Each row is a point on a tangle of strands that fork and nearly touch. The rows are in no order.
Two points are linked if the straight distance between their rows is under 81.7.
J626: [-11  -8  58 -33 -16  18  16  13  35   0  22 -48 -40 -12  11  31 -30  37
   5  17 -17   0 -44]
J615: [  4 -14 -30 -38 -19 -21   4 -18  10 -16  35  38   1  24  34  -4 -19 -13
  -7 -37  34 -21 -34]
J758: [-23  -2  40   6  35  -8  22  11   9   3 -35 -20 -23 -22 -38   2  14 -11
 -11  20   9  34  24]
J304: [ -6  -2   5  20   2  42   0 -26 -47  15  -3  -2   3 -38 -18 -12   7 -17
  29 -13 -21 -15  26]
J147: [-37 -46  66   8  21  11   3 -12 -29  -4  19 -45   1 -35 -22  54   0  29
  23 -33 -19  26 -23]
J308: [ 53  21 -23  14   2 -20 -10  -8 -10  18   0  28 -19 -19  21 -25  30   8
  -3  13 -31   7 -12]
J268: [ 24  -8 -43  11  35 -40 -14  26   5  -1  -4  44  24  28   6  -7   7  -1
 -27  -7  -6  13 -12]
J575: [ -6   7 -39   2 -15  12   0  -9  -6  -4  12  -6  19  -9  25 -25  -2   1
  -1  22 -30  -3   1]
J242: [ 25   4 -36   9 -31 -17 -20  10  20  16  26  17  -8  21  73 -23 -23 -20
  -3 -16 -31 -24  -4]
J750: [-34  13   7   0  -3  32   5 -16  -7  -5  -7  -7  25  -1 -53  -2  12 -25
  24  -1  35   5  39]
J904: [ 37  38 -12  39 -14  30   2   5  -2  29  -2   5   3 -18  21 -23   4  14
   0  13 -58 -23  12]
J990: [ -2   8 -25 -13 -21  -7   5 -34  -4 -18  19  24  18  32 -12  -7  19 -36
 -15 -36  57 -29   6]
J204: [-25  -1  -6   2  -3   8  11   3  23 -12 -19 -15   3  -1  -8 -12 -11 -11
   3  36  18   6  14]
J513: [ 10   5  73 -10 -15   2   5  19  36   0  31 -24 -39 -35   4  46 -14  38
  -9   8 -41  13 -26]
J915: [ -8 -16 -40 -19  20 -15   3  -2 -17  14  -1  52  33  10 -38   9  11  -9
 -23 -27  32   0  46]
J823: [ 10 -15  70  -4  29  -8  -1   2  -3   6   4 -47 -28 -16 -17  50  29  67
  12  -5 -15  30 -65]
J161: [  4  38  -2  31 -25  55   2   0   6   9   5  -9  30 -17   5 -10 -14   2
  16   6 -37 -31  17]
J282: [ 28  17  61   2  -3  22  10   8   6  11  12 -22 -16 -50 -11  29  -1  35
   1  14 -62  15   3]
J560: [ -2   7 -25  -7  13 -34   3   4  20  -2   6  51  17  16   1   1  -1 -39
 -35 -62  34 -17  19]
J251: [ 14  12 -39  22   3 -40 -29  31  25  10   7  35  -2  38  57 -27 -17 -24
  -6 -25 -22   2  -6]
J601: [ -1 -23 -38 -20  -7   6   6 -37 -42 -18  23  27  31  -2   3  -4   7  14
   5  -3  17 -11 -11]
J377: [  7   0 -35  -1 -40 -24 -27   3  20   4  30  20   7  36  65 -13 -30 -30
  15 -41  16 -21   6]
J696: [-22  23 -38  18  26  -3   0  15 -18  -3 -31  24  21 -11  -9 -17   3  -9
 -15  -9   2   3  49]
J310: [ -2  22 -25  -4 -12 -31  -1 -21  12 -11  28  47  41  27 -15   0  17 -25
 -12 -76  55 -10  16]
J567: [ -6   8  39   1  20 -25   4  31  40  -4 -43 -40 -30  -2 -15   8   6   1
  -9  31   6  41   0]
J477: [ 11 -24  60  12  20 -33 -22  -4  -6  15  30 -28 -25 -30  -6  68  45  71
  11 -31 -22  42 -38]
J269: [ 10  39 -26  29 -39  39   3 -24   3  13  20   6  32  -4   7 -19   3  -8
  21 -20  -1 -41  21]
J544: [ 16  11  60 -14   6 -10   2  10  24  -3 -14 -60 -36   0   3  29  16  55
   8  27 -17  32 -65]
J872: [ 13 -20 -39 -32  12 -25   3  -3   6  -8  17  32 -21  15  28 -12  -7   2
 -14  -1  18  -9 -42]
J950: [-41  10  48  25  10  16  10   8  30  -9  -1 -15   3 -45 -17  10 -12   9
  22   2  -8  25   3]
J858: [-16  -5  56  47  25   6 -18  18 -13   1 -13 -29   8 -51 -19  35   2  33
  35 -18 -38  30  -1]
J983: [ -1   7 -27   0 -49   3  -9  -9  23  -9  11   8   2  25  39 -18 -20 -30
  14   2  30 -26  14]
J691: [ -3  13 -46 -24 -21 -22 -22   2  15 -32  30  31  56  50  19   1  -4 -12
   3 -33  17  11 -16]
J106: [  0  -5  20 -35 -33  43  35 -31 -12  -4  16 -12 -22  -2   0   1 -16  20
  -4  26   7 -39 -24]
J398: [ 15   2  67  19  22   5   2  -8 -12   4 -19 -14 -30 -34 -33  12  28   6
  14  21 -12  24 -20]
J666: [ -6  13  11  35  14  38  -8   8 -25  12 -19 -28  12 -38 -11  -8   2   7
  35   7 -40   3  14]
J30: [ 23  13   3   0 -24  -5 -12  15  16   6 -13 -31 -35   7  41 -22  -4  -5
  -4  46 -43   9 -18]
J43: [-27 -26  38  -7  22  31  28 -29 -23   7   0 -12 -21   1 -48  -1   1  -5
   7  22  32   1 -15]
J886: [-44   9  44   6  -5  41   7 -20   0  -8  13 -12  16 -31 -37  11  -3  -6
  38  -5   8  17  14]
J91: [-34  17 -47 -16   0 -17  -8  18   2 -21 -16  17  31  15   3 -11  -2 -23
 -30  -4   9   7  42]
J291: [ 35  15  -8  15  18 -29  -2   5  11  13 -30  25 -37   6  -8 -21  30 -28
 -25  11  20  -4   5]
J421: [ 33   5   2 -26 -24  12  18  -6   2  10   8 -15 -39 -17  27 -12  -2   3
 -16  29 -40 -11  -6]
J219: [ 15  13 -20  29  24 -24   8   4   3  11 -15  43 -10   4  -5 -17  17 -32
 -37 -31  27 -23  27]
J255: [-16  -5 -45  -8  -3 -12  -5   0   2 -22  -5   3  22  21  12 -18  -4  -8
 -16  25   9   0   1]
J740: [-37 -13  -2 -43   6   5  27 -12 -10 -11 -15  -1 -14  25 -34  -1   0 -10
 -27  23  53  -9  12]
J332: [  7  25   6  33  -8  23  10  -7  13   6  -9   4 -18 -17   7 -24   4 -36
   0  -3  -1 -35   6]
J641: [ 14  10 -33  27  22 -20  -8   7   5   1  22  48  58  11  27  -8 -11  -2
  -1 -56 -23   3 -23]
J254: [-31 -11  43  39  44   3 -11  28 -10  -1 -39 -34  20 -28 -42  32   2  16
  19  -9 -11  35  23]
J213: [ 30  10  51 -25 -16   2   3  19  36  15  -1 -43 -52   3  12  18 -15  42
  10  45 -23  11 -47]
J108: [ 41  -6 -32 -25 -21  -6  12 -10  -1   9  38  29  -3  -4  43  -6 -13  14
 -29 -10 -36 -23 -17]
J738: [ 13 -13 -46  -4  27 -28  -1  27   6  13 -16  41  23  20 -20   5  10   1
 -43   5  15  -5  27]
J236: [-12  23 -51 -23 -29  -9 -15 -12  -5 -33  21  26  42  22  -6 -12  20  -7
  13 -20  31  17  20]
J650: [-20 -20  20  34  30  20  -7   1 -38  23 -40  -5  -1 -21 -55   3  -7 -12
  37  -5   4   8  47]
J451: [ -5  15 -15  26 -22  -2 -17  23  27  -2 -21  -4 -12  22  39 -26 -27 -31
   6  19   0 -14  21]
J201: [-32  -5  27 -21  -8  28  17  -8  19 -18   4 -41  -7  -6 -12   9 -11  -5
  14  23  12   0 -21]
J663: [  2 -20   9  -9  43   2   9  14  -4   7 -32 -45 -17   7 -40   7  19  17
   0  41  17  16 -19]
J762: [ 20  22  -4  10   2 -28 -25  28  25   4 -35 -24 -33  26  18 -25  11 -16
  -2  47 -16  22  -2]
J989: [ -2  -2   3  -7  26 -14  16   7  11  13 -26  11 -38  -6 -32 -14  15 -24
 -25  23  24  14  28]
J759: [  4  23 -36 -30 -57  14  -2 -31 -11 -29  35   2  21  21   7 -12  23  -9
  17 -10  22  -7   1]
J850: [-15 -11 -36   2   3   2 -10 -29 -50  -6   2  37  38  -1 -28  -5  16  -9
  17 -31  31   1  41]
J517: [ 16  13 -13  20  -6 -34 -32  45  21   9 -41   4 -30  39  37 -25  -8 -30
 -15  27   0   6  29]
J655: [ 36  11 -35  11   9 -41 -23  14   4  -5   0  35 -10  10  39 -24  14  -6
 -20   3 -31  14 -29]
J787: [-21 -24  54 -12  -5  33   7 -10 -13   4  37 -45  19 -41 -20  56 -14  44
  23 -18 -40  15  -2]
J522: [ -5 -16 -39 -19 -13 -34 -24  41  13  -6 -16  16   8  72  33   2 -29 -21
 -34  14  19 -10  23]
J134: [-29 -31   7  -3  12  25  -3 -25 -43   5 -14 -23  15 -12 -52   7   3 -11
  41   4  20  13  32]
J343: [ -3  -4 -15  -1 -11  22  16 -33 -26  -4  11  11   9 -28   2 -17   6  -8
   7   5  -4 -12  12]
J874: [ -8 -21 -24 -36  16  -4  19 -16 -18  -7   1  17 -35  18   0 -20   2  10
 -19  12  41 -28 -37]
J671: [ -7 -12  -3 -30 -29  19  15  -6   9 -10  -4 -24 -29  21  26 -12 -30  16
   5  39  23 -31 -28]
J331: [  8  -9  16 -23 -24  44  29 -29 -27  12  20 -19  10 -36 -13  11 -12  28
   7  18 -36  -6  24]
J893: [  0  18 -23  14  -3 -30 -16  12  29 -14  25  35  75  56  26  -2 -26 -13
  -2 -61  -8   5 -25]
J13: [  2  16 -41  31  27   1 -11   2 -31   6  -8  26  13 -21  10 -26  15 -12
  -1 -22 -16  -8  15]
J334: [ 35  13   5  29  -2  29  -7   5 -24  29  -7 -17   8 -29  -1  -7   7  31
  17  27 -68   4  13]
J315: [-29 -12  22 -26   0   6  19   8  15 -24 -28 -46 -26  19   2   0 -22  17
  -4  38  29  -6 -31]
J446: [ -9 -14  32  11  -6  44   5 -10 -22  12   7 -30  20 -50 -21  22 -13  27
  40   5 -44   8  18]
J105: [ -2  -6 -32 -27 -22 -34 -28  33  20 -10   0  27  25  66  30  15 -28 -41
 -26 -41  38 -13  27]
J403: [ 27  22  26  40  16   9   5  -5   2  15 -25  11 -31 -18 -22 -19  29 -25
   2  11   3 -10   1]
J845: [  8 -22 -29 -21 -29  -9  -9   7   6  -2   6   5 -25  42  56 -18 -39  14
   2  33  21 -26 -26]
J342: [-22 -32  63  12  24  19  11 -15 -25   1   0 -26 -13 -28 -39  23   4   9
  18   7  -3  18 -18]
J681: [ 31   8  34  -2  -7  16  15  -8  -1   9  -2 -21 -34 -33  -4   2  15  16
   1  35 -33   5 -17]
J244: [ 13 -29 -17   0  37   4   2  -1 -37   1 -30 -10   2   9 -35  -2  22  -3
 -15  29  19 -12  -3]
J504: [ 10   4 -29 -16 -30  -9   9 -34  12   6  48  38   2  -6  32 -15  -5 -21
  -3 -41  13 -22  -5]
J309: [ -2 -21 -31 -26   0 -31 -16  33   7  -8 -26  -5 -28  56  34 -14 -28   2
 -22  39  25  -5  -8]
J500: [  0  15 -52  14   1   0 -13 -15 -17  -5  24  31  46  -1  16 -15  12 -14
   3 -49  -1 -12   4]
J868: [ -6 -30   3 -17  26  22  23 -23 -45   0 -13 -13 -25   7 -27  -9   9  18
  -6  24  31 -22 -30]
J93: [  7 -15  70  30  18 -10 -28   7 -14  17  22 -20 -17 -53 -19  56  19  49
  24 -24 -44  30 -15]
J18: [ 24  -6 -39 -16 -32  10  10 -31 -23  -4  42  34  41  -6  23  -1  -6  26
  -6 -11 -18 -24  -4]
J774: [  0  15 -16 -16   1 -42 -14  33  40  -2   4  36  40  44  17  13 -24 -43
 -25 -84  26  -3  16]
J363: [  1 -16  -2  14  28  12   4   5 -31  16 -39   6  12   7 -55   7  19 -24
 -21   7  20 -19  41]
J222: [-14   0  53   7   2 -17   1  25  54 -10 -11 -43 -34 -13  13  15 -18  11
  14  25  -6  36 -20]
J737: [-26   6 -15 -36 -24  -3  13 -18  -7 -26  -3  15  10  31 -28  -3  13 -27
 -20  -1  57  -5  34]
J667: [-27 -15  52  18  25 -10  14  13  32  -9  -5 -42  -3 -33  -8  28   5  32
  13   6 -11  45 -22]

A fork is a point with three links, a tip a point with one. Leave the first point through the second and follow the links. Name the first fork or tip that comes.
J251; J242: J681
J759; J236: J255
J421; J30: J655
J650; J134: J291
J989; J758: J650
J282; J513: J254
J255; J91: J759

Follow the links from the first point to the second, and from the first to the third. Name the last point that the two ways share.
J421; J904; J309: J666
J500; J950; J254: J255
J244; J544; J850: J681
J377; J309; J108: J343
J737; J874; J762: J342
